Points, in no order, along strands that fork, close into loops and pass close to each other.
In the rows, zero is written as 128.
Points whose rows are less than 164 apart are linked; no others are. Some points are linked to none.
k727: [166 123  88 149 152  93 178 166 113 138 161 137 141 130 141 138 141 129
  98 121 136 127 101 159 137 142 128 148 106 106 118 114  89 142 151 133
 148 137 154 154 158 145 141  78 116  63 152  97 117  78  87]
k227: [123 112 141 130  98  99 124 104 118 119 186 170 167 160 148  62 160 119
 128 160 179 153 155 105 174 133 137 139 120 121 168 130 183 128 133  76
 185 128 156 129 154 147 195 164 152 105  66 128 165 150 115]
k610: [132 134  93  99 119 117  85 124 104 151 172 135 104 108 144 104 111 113
 156 140  75  84 181 138 125  79 148  79 155  99  97 149 161 141 135 109
 136 117 111  39 125 127 113 168 108 110 107 115 164 133 123]
k325: [150 108  84 169 134 136 156 134 126 124 208 120 124 120 122 134  72 137
 116 225 141  83 157 119 146 123  92 109  63 126 110 120 110 132 146 104
 145  49  94 100  97 149 191 115  94 129 136  74  93  99  96]
k906: [117 116 142  99 100  77 129 110 132 128 119 142 160 156  98 107 208 148
 110  84 161 159 130 128 153 171 109 192 105 146 111 129 142 174 168  61
 144 172 157 104 139 137 179 110 186  92 112  95 181 124 157]
k212: [136 118 138 162 132 186 144 139 133 148 149 104 140 112 116 143  51 107
 117 173 176 113 126 118 120 105  99 118  81 133 152 105 102 108  87 122
 125  86  64 205 111 144 135 159  57 163 162 149  84 127  74]
k25: [128 117 144 145 120 173  98 112 114 158 125 101 156  93  95 165  47 124
 136 137 145  98 151 126 127 106 118  92  97 114 135 126 123 148  78 139
 112 106  78 172 122 139 126 167  38 153 156 154 126 121  93]
k651: [190 144  42 116 145 100 166 192 108 106 185 136  60 149 161 139 108 157
 140 151 102 116 134 122 153  71 114 119 151  52 130 143 125 131 131 123
 150 108 136  86 117 173 125 101 122  91 121 144 141 131  73]
k573: [116 200 136 151 147  93 121 138 113 135 131 122 164 122 135 140 155 147
 134  66 100 164  90 121 142 155 121 145 180 105 147 140 126 154 122 136
 142 184 162 160 124 133  58  91 200 101 141 153 179 131 166]
k765: [ 99 156 140  74 133 143 117 104 152 138 118 124 130 135 111 123 149 104
 126 116  96 133  82 135  78 180 128 182  93 199  88 139 131 128 178  63
  93 123 136 117 124  75 129 144 163 140 146  68 126 127 147]
k601: [158 141 120 168 117  89 168 157 112 141 182 162 141 119 167  94 123 127
 121 129 141 141 113 151 140 159 150 146 133  82 147 102 111 109 143 121
 155 121 162 172 163 168 150 123 133  86 118 110 137 108 120]
k889: [ 90 116 192 103 110  76  98  89 124 137 109 144 166 153 106  85 207 134
 121  95 166 150 135 125 175 149 132 173 119 153 140 127 186 190 160  58
 166 182 178  92 135 127 169 122 193 101  82 135 203 152 175]
k588: [110 131 107  60 132 205 128  89 164 135 104  88 135 177 134 117 152 107
  90 159 113 147  85 107  54 145  91 112 125 201 132 159 135 115 146 114
  87 142  96 119 124  87  90 151 136 161 178  86 102 153 129]
k218: [176 109  64 124 134  85 145 164 104 111 152 139  60  97 126 144 108 155
 150 150 102  76 161 131 172  85 135 115 139  86 105 131 115 133 125 142
 138  89 121  47 116 159 142 107 113 104 116 128 131 113 104]
k37: [ 33 143 175 106 110 110 134 102 129 158 131 163 192 160 167  78 179 126
 107 134 107 126 101 112 148 147 155 114 125 143 155 121 170 140 136 101
 161 172 204 117 133  94  75 134 178 143  91 162 180 165 143]
k725: [134 114 137 120 157 172 122 117 120 130  67  78 134 132 101 206  92 107
 127  83 122 119 108 153 122  82 104 109 128 129 124 138 103 157 107 185
  60 136  99 190 111 114  93 116  81 168 207 165 104 115  96]
k695: [101 133 114 117 120 154 153  84 143 178 194 148 178 151 155  78 127 108
  78 148 140 140 103 137 110 178 118 128  73 167 163 116 126 126 136 100
 141 133 120 159 135 108 131 141 127 103 132  59 126 110 117]
k723: [152 139 118 112 109  46 119 177 103  90  88 168  29 117 155 102 162 113
 182 129 107 130 153 133 147  65 177 144 189  99 106 116 148  94 166 135
 164 111 179  37 110 135 144 149 166 125  60 158 103 129 145]
k980: [178 157  88 132 152 120 153 170 135  96 192 133  96 130 137 168  92 158
 136 123  86 145  69 153  97 129 148 146 169  86  80 161 101 129 118 132
 111  90 120 103 131 148 128  97 136 112 149 101 137 132  83]
k422: [157  89  74 141 149  89 185 186  84 127 164 152  42  89 140 120 101 154
 132 212 120  40 140 129 172  98 148 103 107 101  89  99 109 108 156 146
 147  72 136  47  89 145 141  86  97 120 121 114  88  88 116]
k923: [135  99  82 134 131 104 172 165 138 115 117 148  84 129 162  91 169 131
  93 173 131 113 133 140 126 124 149 141 130 149  95  91  97  79 174 144
 131 121 130 106 120 134 133  87 147 120 132  79  59  99 144]
k577: [115 168  90 114 139 114 106 120 105 164 118 110 137 139 158 127 115 108
 130  74  66 125 181 128 145  76 134  74 155  93 140 140 163 157 115 150
 139 182 125  97 118 110  43 158 138  90 126 173 147 125 145]
k71: [104 146 173 161 121 101 114 136 136  96  64 131 115 105 135 123 147 131
 164 105 130 133 142  91 159  96 162 110 192  99 167 109 156 114  95 177
 145 145 161 116 103 132  83 130 168 149  77 213 147 161 205]
k808: [139 138 127 150 134 151 139 132 144 126 124 104 142 122 129 130  99 127
 131 134 135 136  96 134  73 144 122 144 155 144 117 125  84  97 106 123
  91 105  69 192 117 135 120 134  90 145 167 102  82 115 132]
k849: [ 89 133 170 112 118 119 119 119 137 116 102 151 110 114 150 119 148 140
 144 141  63  91 101 118 115 170 176 101 175 160  83 120 146  91 133 160
 107 120 161  68 117  79 100 101 169 170 108 103 106 140 187]
k589: [100 114 188 133 115 135 100 114 144 115 114 142 125  93 123 164 120 160
 180 150  75  82  81 107 146 194 174 106 150 141  99 139 131 100  89 175
 114  93 173  69 124  78 102 103 137 195 115 123 124 148 162]
k655: [115 126 109 106 126 103 126 100 128 146 117 140 147 138 105  89 170 122
  97  98 152 155 144 153 123 162 101 178  92 160  99 131 143 169 181  50
 146 165 108 128 143 141 178 128 157  69 123  67 159 103 153]
k658: [128 110 163 139 153 170 107 105 112 142  96  95 141  93  85 178  58 109
 133  97 125  94 126 152 125 107 119  99 126 123 135 127 111 150  93 173
  75 119  80 190 109 127  96 135  50 168 193 140 112 114 105]
k781: [130 136  90  81 119 112 119 126 132 119 133 137 123 168 141  86 166 118
 122 126 126 143 177 108 129 105 117 111 122 129 121 142 161 140 167  87
 143 147 126  80 147 135 137 141 157  94 102 108 147 142 127]
k254: [153 137 138 116 122 137  98 110 120 114 104  95 121 105  69 190  93 134
 134  94 106 135 124 146 102 132 109 137 149 148  74 155 118 158 117 116
  86 136  96 133 125 139 140 133 110 134 169 114 165 131 130]
k548: [121 152 133 144 133 170 143 122 137 138 153 108 162 139 136 106  92 121
 106 117 145 168  70 135  74 150 108 133 156 145 146 128  92 115 102 124
  99 135  78 207 122 122  81 143 115 140 180  87 119 121 120]
k520: [126 167  76 113 146 128 121 153 117 139 105 107 115 140 172 147 122 105
 137  89  84 149 149 122 124  54 112  89 144  77 158 134 124 123 102 169
 140 167 135 124 111 125  57 151 127 104 120 209 109 127 114]
k304: [129  90 106 108 119 114 116 123 124 123  76 119  86 109 123 131 145 119
 134 132  99  83 193 136 134  95 132  87 151 144  80 119 141 133 136 163
 111 133  90  48 108 128 109 137 108 118 123 141 103 115 158]
k831: [172 106 107 131 130 130 136 122 139 112 135 118 121 133 105 131 126 167
 121 138 172 123 173 115 154 116  93 119 121 106 139 137 128 148 112 123
 124 130 109 128 138 160 165 111 120 115 132 136 149 140 119]
k453: [154 113 106 156 108  86 162 143 112 140 203 164 157 152 153  67 140 132
 105 163 168 144 134 130 170 142 129 139 106  87 156 118 147 130 151  77
 186 120 164 152 165 163 197 138 135  82  88 107 135 118  87]
k788: [118  84 151 144 122 157  92  60 117 149 103 115 143 120  79 124 134 147
  99  99 171 129 201 133 131 149  84 117  99 147 146 135 171 183 136  95
 128 155  64 116 161 144 192 155 106 104 123 115 167 122 149]
k701: [123 185 134  91 157 149 145 171 140 124 143 108 124 161 152 208 119 134
 144  87  87 213  29 171  67 131 121 176 136 118 125 159 103 119 117 119
 103 135 147 182 132  97  86 113 146 116 153 157 120 145  46]
k842: [108  84 140 175 122 123 169 154 130 134 119 129 120 115 162  87 118 127
 119 216 193  87 175 105 160 108 134  98  88 124 138  58 127  76 130 150
 155  99 116 160 102 142 144 137  76 156  98 161  63 112 129]
k576: [115  97 132 124 122 122 110 135 135 123 100 126  81 105 148 111 123 126
 149 169 106  68 164 126 121 120 160  92 123 149  90 102 130  97 141 165
 115 103 108  71  95 116 118 142 103 157 117 133  79 117 167]
k58: [107 136  94 106 125 125 100 109 116 170 145 136 129 117 164  97  99 107
 142 125  60  96 171 139 113 101 156  60 147 102 111 145 157 135 122 145
 128 148 111  80 128 110  84 163 117 115 126 138 155 127 140]
k454: [119 164 147 133 115 117 122 146 131 115 110 137 141 134 156 127 148 138
 158 110 112 161 111  97 143 120 140 120 180  92 163 124 151 108 115 164
 148 134 171 128 112 116  89 124 177 147  74 183 145 168 156]
k21: [142 162 175 176 103 163  92 109 112 152 136 129 176 113  82 128  91 141
 151  86 190 186 159  97 147 118 103 146 121  94 202 139 151 158  62 124
 146 169 109 214 156 181 137 168 120 127 114 204 196 144 135]
k753: [ 76 102 158 115 125 144 107  88 159 133 102 129 123 107 142 122 126 108
 134 155  87  86 119 121 104 160 160  91 127 179  90 112 123 102 141 149
  94 113 112  96 123  75 101 137 124 181 143  94  82 117 174]
k468: [140 135 163 140 107 120  63  78 130  95  71 109 143 115  84 130 140 148
 156  98 155 142 176 100 135 128 110 134 180 134 150 150 171 155 105 114
 137 150 100  93 129 150 153 152 157 131  97 162 197 159 195]
k880: [121 132 121 139 132 169 139 138 131 160 165 117 159 128 147 138  81  92
 119 182 144 138 104 140 109 115 105  95  72 136 151 108  93  96  92 129
 145  95  97 186 125 116 117 164  80 145 140 145  70 117  55]
k252: [ 93 133 200 114 101 109  78  78 131 127  87 116 160 125  82 117 192 152
 137 100 147 132 165 103 146 156 125 148 156 162 133 148 182 177 133  81
 144 176 149  74 130 119 138 126 186 139  86 150 206 160 206]
k113: [ 87 152 136 100 104 129 122 121 128 143 144 156 150 148 166 107 152 134
 135 131  91 127 100 112 133 142 159 111 149 124 153 142 166 110 120 130
 144 145 188  94 133  91  88 131 174 148  92 143 159 174 125]
k372: [147  74  87 107 142 148 136 120 137 113  76 106  85 125 115 149 148 139
 100 161 115  67 159 115 159 107 104  85 143 146 107 143 130 139 125 190
  91 133 107  68 106 110  92  78 107 131 170 125 109 123 147]
k605: [135 108  89 114 140 100 144 125 137 121 117 140  90 129 126  84 182  83
  88 154 126 127 181 145 116 125 117 140  80 162  65 105 120 121 219  75
 141 133 104  87 123 138 189 146 142  81 117  61  89  88 142]
k810: [109 158 142 110 120 115 113 146 128  95 132 160  79 123 165 126 148 142
 179 141  51 128  69 112 111 158 176 124 203 113 101 161 157  76 115 132
 137 107 165  71 106 101  92 108 199 178  83 106 114 167 166]
k396: [ 97  93 171 158  96 111 103  97 105 146 163 159 161 128 145  38 130 110
 116 141 179 140 199 118 170 121 129 110 116 124 154 109 207 143 142  78
 172 158 114 113 158 152 199 179 119  91  69 127 161 130 127]
k949: [161 153 118 120 109 144 108 129 155 114 138 116 117 126 131 116 110 135
 149 149 120 145 133 118  76 138 123 124 171 134 111 136 122  96 126 110
 115 110  88 144 112 130 129 150 134 147 133 109 117 145 137]
k139: [160 139  89 138 114  51 131 177 113 101  93 140  51 104 148 121 151 118
 165 106 112 132 170 126 157  76 143 140 182 101 100 116 122 110 151 144
 156 130 146  61 115 165 122 131 155  95  81 179 117 109 164]
k999: [101  93 138 161 126 110 174 164 145 135 110 145 119 119 167 100 129 133
 116 192 135  89 131 114 160 119 161 105 103 106 149  78 120  69 124 183
 150 105 165 162 120 121 108 123  94 158 108 158  69 113 110]
k757: [177 112 167 191 112 131 111 134 133 124 177 134 148 114  87 135  93 155
 159 125 217 139 143 113 160 143 131 169 111  89 180 105 131 138  88 106
 156 114 134 209 155 178 221 158 105 137 102 157 162 140 117]
k94: [124 133 158 134 148 134 136 142 129 116 117 144 134 114 128 188 131 151
 138 108 101 136  47 149 123 187 145 158 137 141 116 142  91 107 111 172
  87 113 180 157 141  89 108  71 127 159 153 114 114 123 125]
k196: [105 153 139 120 149 116 129 152 122 133 107 144 147 126 113 189 154 147
 130  82  94 140  74 160 130 173 146 180 120 145 100 131 101 140 142 142
 106 154 187 167 142  87 100  88 162 123 152 137 135 113 126]
k965: [135 177 162 161 124 156  87 103 106 150 129 118 185 105  74 142 104 145
 136  67 142 158 130 128 136 128 117 146 151  99 175 140 124 184  79 139
 121 170 129 200 149 181 110 125 137 130 149 166 197 130 153]
k142: [162 124  80 115 155 126 157 171 125 105 138 125  95 147 128 174 134 159
 118 116  92 123 100 118 129 117 126 129 141 104 120 149 100 125 111 163
 118 112 154 113 132 112 104  66 133 113 157 140 123 134  97]
k728: [120 145 147 144 140 138 114 107 101 176 161 133 201 115  93 130  98 120
  98  82 145 147 107 166 124 174 119 169  61 151 146 121  99 184 127 105
 136 136 130 210 159 139 155 124 109  88 159  94 174  77 111]
k632: [129 117 119 181 131 102 165 185  91 155 149 136 103  94 142 104  92 128
 154 201 173  95 191 120 161  95 130 117  91  84 126  78 131  99 135 113
 170  93 121 156 116 172 175 158  69 122 102 162  83  89 100]
k799: [160 101 111 115 107 101 123 131 120 103 119 135 113 131 127 109 173 138
 142 139 151 135 173 137 164 106 122 124 128 117 130 124 151 135 140 122
 157 117 160  80 128 134 166 121 134 118  77 141 149 140 129]
k775: [158 137 103 144 118  71 114 169 117 104  50 120  66 107 144 122 144 112
 173 100 127 147 193 128 131  72 123 134 166  99 109 120 113  97 143 144
 139 137 111 104 104 165 120 161 135 107  91 177  92 112 165]
k111: [107 144  87 113 127 139 150 132 145 122  95 124 111 168 173  84 186 108
 117 138 118 160 141 114 104 106 127 113 153 147 144 129 125  83 146 115
 124 168 120 147 108 115  89 144 156 117 126 125  84 133 153]
k713: [137 158 133 107 168 166 148 162 120 121 109  83 137 169 129 197 111 121
 119  74 126 190  48 157  90  91 101 149 130 127 147 142  86 132 102 151
 100 149 129 205 129 110  90 116 110 124 183 172  97 135  46]
k945: [ 88 113 170 116  76 149 139  92 160 134 171 166 188 133 152  75 128 131
 107 186 155 112  90 111 124 164 154 104 101 174 169 106 150  98 111 122
 154  93 163 127 135 105 149 148 144 178  83  99 136 159 142]
k836: [137 175 160 168 135 132 121 129 123 116 105 118 163 128  88 150 129 152
 127  66 141 143 112 125 138 139 117 150 177 112 170 140 122 176  97 158
 106 174 138 186 136 162  94  84 160 133 172 155 193 126 176]
k354: [146 149 108 139 111 104 118 149 137  97  58  91  96 130 131 132 149 105
 153  90 152 169 183 118 116  70 104 132 159 111 144 120 118  97 133 124
 152 164 101 153 117 157 118 157 144 103  98 185 107 124 169]
k929: [107 130 122 142 133 158 133  96 122 172 184 142 185 125 110  98 101 118
  81 123 168 136 105 148 116 186 106 153  79 150 139 117 117 169 128  91
 135 140 102 189 159 129 165 138 111  86 154  64 157  85 117]
k493: [107 134 145 125 123 148 129 126 110 176 131 146 170 141 141 148 116 107
 126 127 141 153  92 142 117 139 130 134  74 127 165 117  94 105 108 140
 159 119 148 201 141 107 115 162 101 141 129 156 114 120  73]
k303: [ 80  97 147 151 122 112 146 161 131 142  98 131  94  87 167 103 106 110
 147 183 107  61 150 126 144 124 187  94 120 120  97  70 110  78 130 183
 130  93 125 100  97 116 100 125  95 164 113 132  68  96 151]
k578: [139 102 189 165  90 109  89 110 126 119 156 134 161  77  76 139 107 151
 163 132 159  89 142 133 153 176 171 148 130 120 127 126 138 140  98 128
 144  82 147 107 138 135 200 131 121 147  96 121 172 138 164]
k771: [ 99 115 171 140 106  74 128 148 125  84  54 133 106 119 127 118 193 128
 139 113 122 120 162 109 177 117 170 132 176 141 121 117 164 136 129 167
 149 157 178  50 114 108 106 100 172 139  72 188 155 147 196]
k175: [191 103 121 160 169 146 153 117 128  95 122 102 120 130  74 157 106 147
 105  78 178 119 153 116 158 101  76 134 157  90 161 141  99 185 102 158
  82 158  90 192 139 185 118  70  93 123 182 138 142 138 132]
k556: [155 136 172 176 110 154 112 120 120 140 146 131 167 127  80 140 104 140
 142 100 212 171 154 115 144 136 113 162  95 107 207 113 118 134  67 108
 157 143 126 241 162 175 168 162 112 153 117 178 146 143 117]
k83: [191 118 109 138 157 160 153 129 145  54  94  64  87 144  84 173  93 149
 114  95 162 141 119 109 107  76  76 131 194 120 140 147  97 151  98 155
  68 141  72 172 115 173 120  83 106 147 204 139 125 152 132]
k34: [116 105 117 128 149 169 174 142 161 121 131 115 110 142 176 126 111 155
 115 174 120 117  70 106 113 136 120  89 173 108 172 124 113  56  93 181
  96  93 120 140 109  99  67  96 102 178 150 117  72 162 112]
k715: [103 134 125  79 148 184 110  85 157 133 113 100 142 151 120 142 116 108
  99 139 102 138  69 131  58 170 103 142 119 206 101 157 118 129 155 108
  76 124  85 129 120  81 102 154 133 167 191  51 104 140 133]
k813: [132 106 156 119 123 161  87  58 108 134  78  88 136 125  49 176 128 149
 103  82 160 132 186 138 118 140  62 137  93 144 141 149 145 201 121  92
 104 147  68 132 156 150 191 139 104 128 157 114 156 129 146]
k23: [132 163 140 134 137 177 137 118 136 145 185 113 176 141 147 128  80 140
 100 109 116 178  38 144  73 140 110 139 178 137 147 157  99 140  87 126
 100 138  82 198 140 137  84 120 117 134 200 100 157 145  88]
k811: [150 120 158 173 111 111 104 103 135  86  91 122 133 116 102  99 142 140
 150 103 195 139 206  87 175 121 104 127 186 109 166 135 177 146 101 134
 152 162 105  99 146 173 150 127 141 110  85 178 178 150 206]
k676: [139 157  75 112 152 142 147 164 127 141 138 113 110 171 170 157 119 110
 131 111 103 166 120 135 113  68 113 106 121  82 155 139 112 112 109 156
 141 133 135 168 128 132  74 141 119  99 137 177  91 141  54]
k88: [168 100  99 159 163 137 163 122 127 112 150 118 137 142 102 129 133 149
  97  99 181 133 154 118 158 122  95 113 117  94 141 127 109 182 114 131
 116 157  89 173 164 174 142  78 109  84 167 117 148 107 127]
k429: [135 123 154 133 151 158 121 141 126 162 150 124 163 130 103 200  84 127
 125  95 128 127  77 145 126 131 132 138  82 105 153 120  85 139  85 166
 106 103 154 198 142 117 117 120  79 154 159 156 130 127  57]
k44: [142 120 112 162 125 107 138 153 113 150 183 136 119  94 138 131  80 115
 143 193 135  79 157 131 153 106 141 111  61 100 103  92 114 117 150 118
 161  57 130 123 109 139 165 156  68 123 118 128  99  92  79]
k62: [ 96 126 191 125 134 152 105 103 129 132 110 137 156 105 109 186 108 159
 159 122  81  87  50 131 131 190 165 117 129 149 112 144 122 126 103 181
  98 104 172 122 132  72  99  95 127 205 140 118 127 140 130]
k769: [ 99  84 182 107 100  93 106 115 130  87  56 125  97 109 102 116 193 133
 129 119 138 112 174 122 160 137 150 139 155 175  87 115 161 162 145 152
 124 144 157  21 130 109 145 114 160 140  84 155 151 147 206]
k518: [144 148  73 109 171 135 148 173 119 135 130 100 125 162 148 179 115 102
 111  93 105 171 102 172 104  79 101 125 118  90 126 139 103 124 126 145
 109 155 108 183 128 120  92 124 108  90 178 160  94 109  34]
k998: [ 98 139 106  70 116 176 143 107 165 143 113 113 126 179 156  85 178  97
  99 161 126 148 132 105  74 123 107 118 105 175 150 143 136  85 160  91
 124 147 114 138 127 109 101 169 153 150 123 132  99 158 136]
k947: [121 134  95  97 134 121 137 103 127 145 141 139 126 154 133  70 166 109
  96 140 132 144 176 135 107 133 104 132  98 146 106 136 159 129 187  56
 135 150 102  95 143 147 171 140 139  68 116  66 140 122 133]
k976: [137 175 122 119 120 132  99 151 150  97 131 140  94 136 151 126 132 126
 174 134  78 139 100 100  79 136 160 121 189 125 116 152 141  65 113 127
 117 105 135  93 106 125 119 149 172 166 103 117 127 168 149]
k371: [165 103 189 206  99 117 112 123 106 125 167 141 141  77  68 136  92 144
 174 111 207 105 168 122 183 158 154 169 115  89 151 112 140 154  98 108
 147  96 130 159 142 183 213 144 100 129  93 147 165 128 143]
k654: [161 110 160 117 125 148  93  98 132  99  69  90 130 110  43 205 104 147
 137  90 141 138 130 140 110 128  91 140 104 151 116 143 113 167 109 119
  97 115 107 129 137 134 178 131 108 160 146 124 153 132 128]
k430: [157  94  77 146 151 124 167 162 133 122 186 127  71 121 146 125  86 156
 123 219 111  55 123 126 149 111 127 118  92 124 104 112 103 100 151 144
 125  58 117  62  99 133 144  71 101 135 142  77  75  99 100]
k876: [121 198 135 115 141 109 121 151 121 135 124 139 147 130 131 179 158 150
 145  84  88 171  66 141 114 168 139 182 147 112 126 149 127 134 134 114
 136 153 176 157 136 109  92  91 191 114 128 145 162 139 125]
k712: [173 167  64 133 129  87 140 175 108 104 161 143  89 159 191  87 129 126
 146 133 111 150 139 107 144  80 135 118 167  67 165 143 151 118 139 128
 168 131 148  94 124 166 124 130 166  81  95 134 140 135 118]
k109: [167 100  90 142 133  99 161 165 143  92 125 139  64 100 118 133 160 143
 117 156 130 118 106 129 134 147 138 150 157 153  75 113  84 101 143 157
 105  97 109  97 121 131 140  77 135 121 153  89  91 112 166]
k932: [136 133 150 141 163 155 120 118 104 153 174 119 194 121  86 173  79 118
 114  77 142 145 100 162 126 139 112 158  67 121 143 134  91 194 107 135
 115 117 127 203 154 137 150 128  89 113 173 120 157 103  66]
k334: [147 161 111 122 141 156 121 140 145 120 193 105 132 129 154 148  63 135
 131 116  75 157  63 162  74 136 146 127 179 106 108 159 105 129 111 128
  85 112  93 134 124 128 101 117 119 117 173 103 139 140  76]
k141: [117 101  73 130 139  97 166 148 122 136 110 153  90 116 143  94 171 103
  81 158 114 107 158 161 140 127 141 130  88 163  65  92  94 107 201 127
 124 143 115  98 121 118 152 101 129  87 135  72  75  70 133]
k517: [173  87  77 155 170 107 185 155 121 120 124 122 138 155 100 141 163 146
  89  89 160 142 126 145 163 128 105 147  98 117 125 119  93 170 148 139
 118 162 128 175 175 167 137  52 116  51 171 111 118  92  98]
k148: [ 69 115 159  96 117 162 116  75 165 129 125 142 133 127 155  85 135 100
 116 175 104  83 118 107 100 162 161 112  94 205 115 125 138 109 165 118
 120 109 141  65 108  74 125 144 150 175 110  65  93 134 174]
k99: [186 123 113 118 145 161 113 102 144  80  91  70 107 128  72 170  89 142
 109 105 129 151 115 132  91  96  80 124 198 134  90 164  97 157 114 132
  65 132  49 151 112 165 129 106 104 135 202 104 130 138 123]
k323: [ 82 136 115  77 128 115 114 122 119 152 161 170 145 135 152 129 142 100
 125 124  75 109 106 147 118 152 167 132  84 162  86 151 153 128 177  86
 137 121 196  75 129  77 128 133 170 120 101  99 160 118 112]
k894: [ 84 169 164 114 119 141 126 126 129 173 121 148 164 136 139 138 120 109
 136 112 123 177  58 154  80 171 132 173  89 147 153 122 107  96 116 113
 144 121 150 188 135 102 104 176 122 142 118 140 114 130  86]
k838: [170 116 113 110 109  56 116 155 111  69 132 165  68 151 141  81 177 118
 159 153 146 134 168 113 152  61 139 137 144 103 138 139 166 106 177 101
 179 107 168  45 127 144 186 146 158 115  56 149 126 146 127]
k612: [126 111 167 143 105 118 111 117 142 126 145 136 146  93 116 140 106 153
 169 152 118  76 115 115 144 161 171 114 153 110 124 120 139 118  93 164
 135  76 160 103 122 135 135 114 112 171 109 137 165 153 150]
k282: [ 70 107 154 103 107 151 141  87 170 137 161 161 144 134 165  67 139 100
 102 199 125  77 139 107 119 136 166  88  84 180 131 108 148 100 148 121
 142 101 136  82 110  93 147 149 135 175  86  73 102 146 141]
k946: [ 93 141 139 115  93 148 152  97 138 168 213 175 193 140 181  66 131 109
  94 173 128 134  73 123 114 177 148 129 101 154 156 124 138 100 121  96
 171  99 163 141 134 103 115 145 146 139 102  82 128 147 108]
k387: [131  94 108  95 146 160 125 121 143 113  69 110  90 143 135 157 155 135
 112 142  93  96 111 115 131 126 119 100 153 160 113 143 130 130 132 181
  68 144 125  94 106  75  73  85 120 158 184 125  86 137 150]
k631: [ 99 188 136 100 148 152 123 156 122 157 141 129 140 137 147 182 110 100
 142  88  63 193  41 163  74 156 136 180 105 138 102 156  96 111 129 116
 111 125 149 175 130  82  92 153 125 121 152 134 110 126  58]
k630: [ 93 140 110  74 130 104 106 132 100 138 147 155 124 159 151  87 174  88
 135 120  98 126 159 130 123  96 152 121 105 127 102 150 164 128 183  86
 157 137 170  64 139 100 146 173 157 105  78 124 144 130 108]
k615: [108  99 120 101 154 180 117 101 124 142  69  98 124 142 125 188 118 111
 109 111  89 110 100 147 120 113 107  95 137 159 109 161 125 151 127 183
  63 147 110 130 116  53  71 119 110 170 212 128  92 114 106]
k403: [ 91 136 145  65 121 125 121 108 145 139 118 139 139 127 125 130 148  95
 119 103 115 124 118 141 103 167 140 170  57 199  83 139 135 136 183  53
 128 116 167 102 122  82 156 163 154 129 113  79 124 104 139]
k167: [119 155 111 126 121 121 133 165 143 128  61 106 111 155 148 127 163 107
 153 117 144 172 132 132  95 105 109 135 116 130 147 104 106  78 137 133
 136 149 131 178 119 127  98 165 146 131 121 183  72 133 139]
k532: [149  84 143 172 127 129 149 105 131 114 105 114 119 112  96 107 128 160
 123 143 206 106 210  91 173 116 103 112 137 105 161 110 150 141 106 146
 140 150 101 118 136 169 155 107  96 119 111 159 153 143 170]
k563: [102  83 148 144 106 130 108  77 132 145 164 137 149 122 111  89 125 129
 104 156 187 115 200 114 164 144 100 105  73 140 134 112 172 148 139  94
 154 132  84  94 153 137 207 157 111 107  98 105 138 117 135]

A piece is two or more points that can be reached from each other along the links. Count, over all rows, the pieces, the separate loops (a circle has one, a figure eight two, a Y none), the forks (points with three links) and the tips (points with one).
pieces -> 3
loops -> 5
forks -> 10
tips -> 6

A fork is a point with three links, a tip a point with one. Leave the first point through the second and follow the links. Name the first fork or tip that comes.
k788, k813 -> k88
k111, k167 -> k799
k196, k876 -> k589
k838, k723 -> k781
k651, k218 -> k576

How many points has the smallest loop of links through each point below? Write - if it is on no loop.
k945 -> 21
k99 -> 15
k765 -> 16
k468 -> 11
k836 -> 14
